A landscape with many valleys, sampled at points; each row gives a point and its height.
A ball rolls from a point to the lowest of its 2 nearest points, and stops where none of them is lower. Distance is the straight distance between rows; heights are no part of it.
Gos h=3.10: [ 95 127 135 132  88 134 177  90 130 118 137 173 146 170 135 175 110  68
 140 135]
ver h=3.62: [115 108  87 146  97 142 151 121 116  65 139 118 159  77 100 132 135  57
  95 166]
fusot h=5.45: [149 105 162 122 164 135  89 142 115 164 134  85 120 100 134 116 112 133
 120 124]
Sif h=5.31: [147 162 148 113 189 156  73 129  54 153  91  94 114  64 137 122 160 163
 123 119]
mokos h=5.04: [133 105 161 148 119 134 111 137 110 183 148 116 120 151 146  95 133  75
 125 106]
tuk h=6.79: [200  81 158 173 116 113 131 147 169 146 144 126  74 164 168 119 102 101
 122 149]
zimat h=7.54: [168  80 105 169 166  84 129 168 169 115 121 136  75 156 166 109 107 156
 129 176]
fuf h=4.39: [ 99 166 114 130  92 136 158  83 180 116 125 157 167 120 137 190  98 126
 132 133]
Fak h=5.23: [ 88 145  96 125 131 145 118  92 157 115 116 158 155 118 133 176 139 166
 131 139]
Mazo h=7.20: [170  99 103 191 180  71 108 165 138 150 158 157 103 200 143 108  96 146
 129 163]
sil h=4.67: [119 128  98 105 106 160 144 115 156  87  96 119 140  98 110 166 106  98
 120 182]
Nak h=7.59: [148 125 158  65  92 126 136 130 151 118  96 106 111 115 136 142 118 168
 127 116]
Zodi h=2.80: [119 113  94 156  78 141 165 109 115  63 130 125 152 112 109 127 132  26
 103 171]
goval h=4.71: [121 137 164 166 131 135  99 123 103 206 176 132 141 169 136 104 110  71
 135 110]
Pez h=8.76: [192  83 157 159 127 116 108 161 151 136 150  84 132  79 133 118 106 109
 112 117]
filez h=5.85: [189 107 164 158 140 131  90 144 119 175 166  85 117 129 132  70  86  94
 134 140]
tadi h=5.36: [168 122 157 145 158 151  78 158  97 186 182  72 145  90 114  73 103 106
 139 141]
Gudov h=8.25: [190  91 147 149 159 114 104 148 172 135 142  98 108  95 151 124 102 136
 118 155]
Meku h=2.50: [108 102 123 157  92 131 146  87 129 116 135 176 123 164 143 151 132  51
 134 160]
Rutid h=7.36: [126  87 152 119  84 135 168 128 121 121 108 137  86 163 140 135 123  78
 154 137]
bem h=7.23: [107 145 174  87 114 119 131 110 135 156 120 141 120 189 133 137 109 169
 158  80]
kod h=6.42: [100 135 129 127 143 158 113 133  63 133 106 128 118  70 115 114 191 100
 109 115]
mim h=3.42: [134  87  95 120 150 136 125 136 151  83  83 133  94 125 141 135 129 145
 147 201]
Dadu h=4.03: [135 192  53  97 114 115 180 155 189  89 101 137  87 178  94 117  89 166
 121 198]
sikov h=6.05: [108 140 122 127 176 119 105 116 143 143 121 145 127 132 142 151 118 186
 139 119]
fop h=3.43: [159 122 113  82 142 146 118 135 131  72  57 114  87 101 140 116 136 194
 130 190]
sig h=4.41: [ 75 127 134 151  81 114 175 118 112 127 168 132 166 116 133 153 140  80
 121  70]
Pade h=6.66: [106 141 115  87 106 100 164 119 143  97  97 177 105 216 103 137 119 171
 152 152]
mezu h=3.12: [124 115  91 118 135 127 137 131 174 100  99 147 100 141 121 141 114 168
 145 180]
Bizis h=6.65: [ 89 163 127 143 150 151 114 115  99 166 131 137 169  86 140 139 163 128
 113  81]
voput h=7.00: [118  89 139 131 142  96 148 146 104 139 115 152  74 218 152 125 116 135
 160 132]
manup h=6.27: [215  96 170 173 132 118 110 142 147 168 155 107  97 160 156  83  80 110
 130 140]
vus h=3.61: [124 152 139 162 151 138 108 151 105 187 191  99 174 114 116  87 122  97
 132  90]
melo h=5.29: [120 139  96  95  99 164 145  94 113  69 103 112 160  68 111 151 133  97
 110 161]
Dateg h=5.13: [120 120  73 142 158  76 158 143 156 115 129 174 128 179 106 156 118 182
 138 162]
kolub h=5.91: [138 147 135 112 162 156  89 133  58 136 100 112 113  62 132 128 184 129
 118 117]
faso h=2.98: [117 155 128 208 121 133 116 151 106 169 207 105 179 124 105  96 120  85
 121  66]
besuz h=3.28: [168 135 138  91 144 110 134 146 193 107 112 117  90 111 144 137  89 216
 128 137]
gunun h=6.81: [ 77 144 117 140 166 140  91 104 105 171 112 161 132 110 142 143 169 128
 123 113]
Bevib h=5.77: [ 99 106 168  99 114 137 141 137  72 157 117 111  97 142 124  91 157  75
 127 103]
Gipa h=4.16: [124 153  91 105 111 150 159 110 173  90  80 115 111 140 123 146  90 110
 125 209]
fodem h=2.38: [147 100  97 104 141 145 117 131 135  88  83 114 100  92 141 141 144 157
 134 178]
Kitaf h=4.76: [145 195 131  56  89 154  97 102 137  63  91 154 155 106 121 120 163 172
 122 147]
sizov h=6.86: [119 102 134 123 124 142 124 128  82 121 121 123 126  82 121 128 170  90
 113 112]
Bomil h=8.69: [158 129 154 100 109 132 140 140 132 123 141  68 151  84 111 142 121 160
 128  72]
dal h=3.07: [103  97 124 153  87 126 159 111 118 113 166 144 159 121 125 139 137  59
 110 120]
zup h=9.20: [181  99 142 145 144 128 108 160 117 122 160  53 135  65 119 113 129 122
 108  99]
vilun h=5.47: [106 141  96 129 157  81 131 122 159 120 115 168 128 173 103 158 122 211
 132 126]
komi h=2.24: [144 123 118  95 138 119 139 132 179  99 104 138  99 122 132 142 109 201
 133 162]
Kera h=6.59: [ 93 109 155 181 107 115 130 144  78 143 162 116 117 124  96  76 172  42
  94 102]
nesa h=7.13: [125  77 152 124 118 124 154 139 115 136 108 146  68 202 160 131 128  93
 156 133]
sol h=4.61: [ 88 152 150 154 150 151 104 120 111 207 173 142 150 169 137 118 107 101
 150  89]
Fugal h=3.86: [165 160 141  41  92 155 105 112 140  62  83 137 130 100 118 120 150 179
 136 155]
Bab h=5.79: [122 137 126 129 185  79 120 137 154 151 132 145 132 174 125 131 110 202
 142 124]
dozi h=4.92: [ 88 166  85 129 126 130 130  86 194 108 120 174 166 132 122 179 112 158
 131 157]
ribov h=2.09: [ 89 152 117 194 123 138 137 149 114 146 187 100 180 120 117  93 134  90
 113  46]
nefot h=5.92: [110 154 154  67 113 132 117  97 136 120 105 160 136 155 126 118 145 193
 130 107]
Nid h=3.79: [134 167  75 102 121 134 168 136 185  92  84 119  82 165 116 127  86 150
 129 205]
Nere h=7.66: [147  99 160 129  93 114 167 144 147 120 139 140 107 156 139 157 108  74
 145 118]
Dofi h=4.42: [ 82 170 156 130 125 141 126 115 102 203 147 119 164 148 133 120 129 105
 132  75]
tirem h=6.84: [111 114 133 200 101 115 118 116  84 136 173 141 127 116 102  67 178  51
  77 107]
Lekeg h=5.42: [122 175 132  72 102 140  98  83 146  90  99 168 164 131 127 126 163 187
 132 115]
Ninam h=5.39: [120  95 171 128 127 128 106 150  81 166 129 113  94 163 137  98 140  79
 142 120]
Siti h=6.33: [115 155 121 139 125 135 127 121 110 140 142 118 176  82 122 139 152 119
 117  63]
Pubi h=6.94: [122 121 176  90 103 118 132 125 139 145 110 121 112 163 134 142 117 164
 143 102]
vuli h=1.69: [116 100 110 158  81 129 157 104 143 104 139 150 145 134 128 139 138  42
 117 169]
mir h=5.65: [ 95 147 119 107 114 151 123  91 128 121 112 146 172  95 135 163 149 137
 131 107]
dere h=1.97: [173 135 140  52 113 144 123 132 140  68  64 103 100  96 126 119 137 189
 127 172]
Pum h=4.05: [112 157 154 140 134 145 118 146 107 184 166  92 163 120 120 117 112 110
 145  71]
runo h=7.25: [189  98 166 155 101 114 156 149 162 127 142 132  87 162 161 145  99  94
 136 125]
Lubik h=6.92: [ 79 117 124 155 173 125  83 115 106 172 129 159 111 155 142 115 151 115
 127 134]
Famuv h=5.54: [109 159  91 123 105 140 142 109  91  66 128 121 167  49  97 147 172 132
 108  86]
zusef h=6.01: [132  96 144 116 148 125 103 136 114 147 113 119 119 124 140 137 136 131
 136 128]
zegen h=6.99: [104 100 112 177 168  99  86 128 111 168 135 169 102 204 131 112 141 117
 132 147]
zedos h=9.04: [153 116 131 134 126 115 132 159 129  96 154  75 152  76 114 139 135 139
 107  69]
Rosi h=7.88: [180 100 135 162 178 102 118 156 191 130 139 128  91 126 170 138  94 161
 127 159]
rabor h=7.08: [148  88 116 188 168  94 101 133 129 157 146 160 101 204 148  98 107 130
 131 151]
degur h=6.29: [ 85 164 117 102  89 145 149 104  80  95 118 125 171  76 115 135 176 138
 115  79]
Diga h=6.28: [103 108 147 140 105 127 141 143  68 144 147 108 113 130 113  96 173  50
 109  91]
mel h=3.49: [172 154 141 130 197 160  84 157  67 151 148  56 142  45 122  97 118 127
 132 122]
Tus h=4.74: [146 145  75 125 136  73 190 163 169 115 125 165 104 173 101 140 109 191
 137 159]
lozo h=3.48: [ 82 145 121 179 104 117 172 132 118 117 180 104 188 124 118 132 128 102
 124  44]
tozus h=4.65: [164 177 147 104 192 160  74 134  64 167 122  82 137  73 128 109 122 164
 136 117]
lefe h=6.35: [106 143 138  78 106 119 136 104 161 106 100 167 122 175 121 141 129 173
 148 128]
golo h=4.73: [108 121  90 131  99 147 149 109 108  67 132 110 166  64  94 144 151 104
 110 119]
par h=4.31: [152 170  60  89 123  89 187 159 184  94 111 161 104 152  93 115 106 194
 131 189]
Zer h=6.22: [ 99 150  99 131 172 138  96 104 145 148 114 162 158 122 146 152 149 196
 136 116]
tedid h=6.50: [113  99 120 105 132 151 112 112 108 126 111 136 108 101 146 139 154 117
 131 142]
Sos h=3.68: [ 78 141 120 136  86 136 174  75 144 117 140 161 182 130 133 174 106  79
 131 124]
vid h=6.85: [117 114 130 104 136  79 154 139 128 126 108 166  93 217 120 130 118 170
 152 125]
kibug h=8.23: [158 148 167  73  92 125 137 132 159 134 131 103 151 115 127 138 123 184
 129  84]
zeve h=4.66: [164 124 134 148 175 156  78 151 101 173 149  81 151  68 126  98 124 128
 118 127]

Call two points neighbours if one is among the 2 nearest of the other. Go from one point of each pair to the other, from neighbour to neighbour, staying as low as possible. Name the highest point that can't be avoided.
Nid and komi: zup
fodem and dere: fop
mel and Pubi: Nere
fodem and komi: mim
Nid and vuli: melo
ribov and vuli: sig

Two balls start at each pair of points below. Name the first point that both come to, or write never.
kod and tedid: mel
runo and Pez: never
vilun and lefe: never

For each start below, name every point that the ball comes to, in order.
Nere: runo tuk manup filez tadi zeve mel
sizov: kod kolub Sif tozus mel
sikov: Bab vilun Dateg Tus par Dadu Nid
Kera: Diga Bevib Ninam mokos goval sol Dofi Pum vus faso ribov
tirem: Diga Bevib Ninam mokos goval sol Dofi Pum vus faso ribov
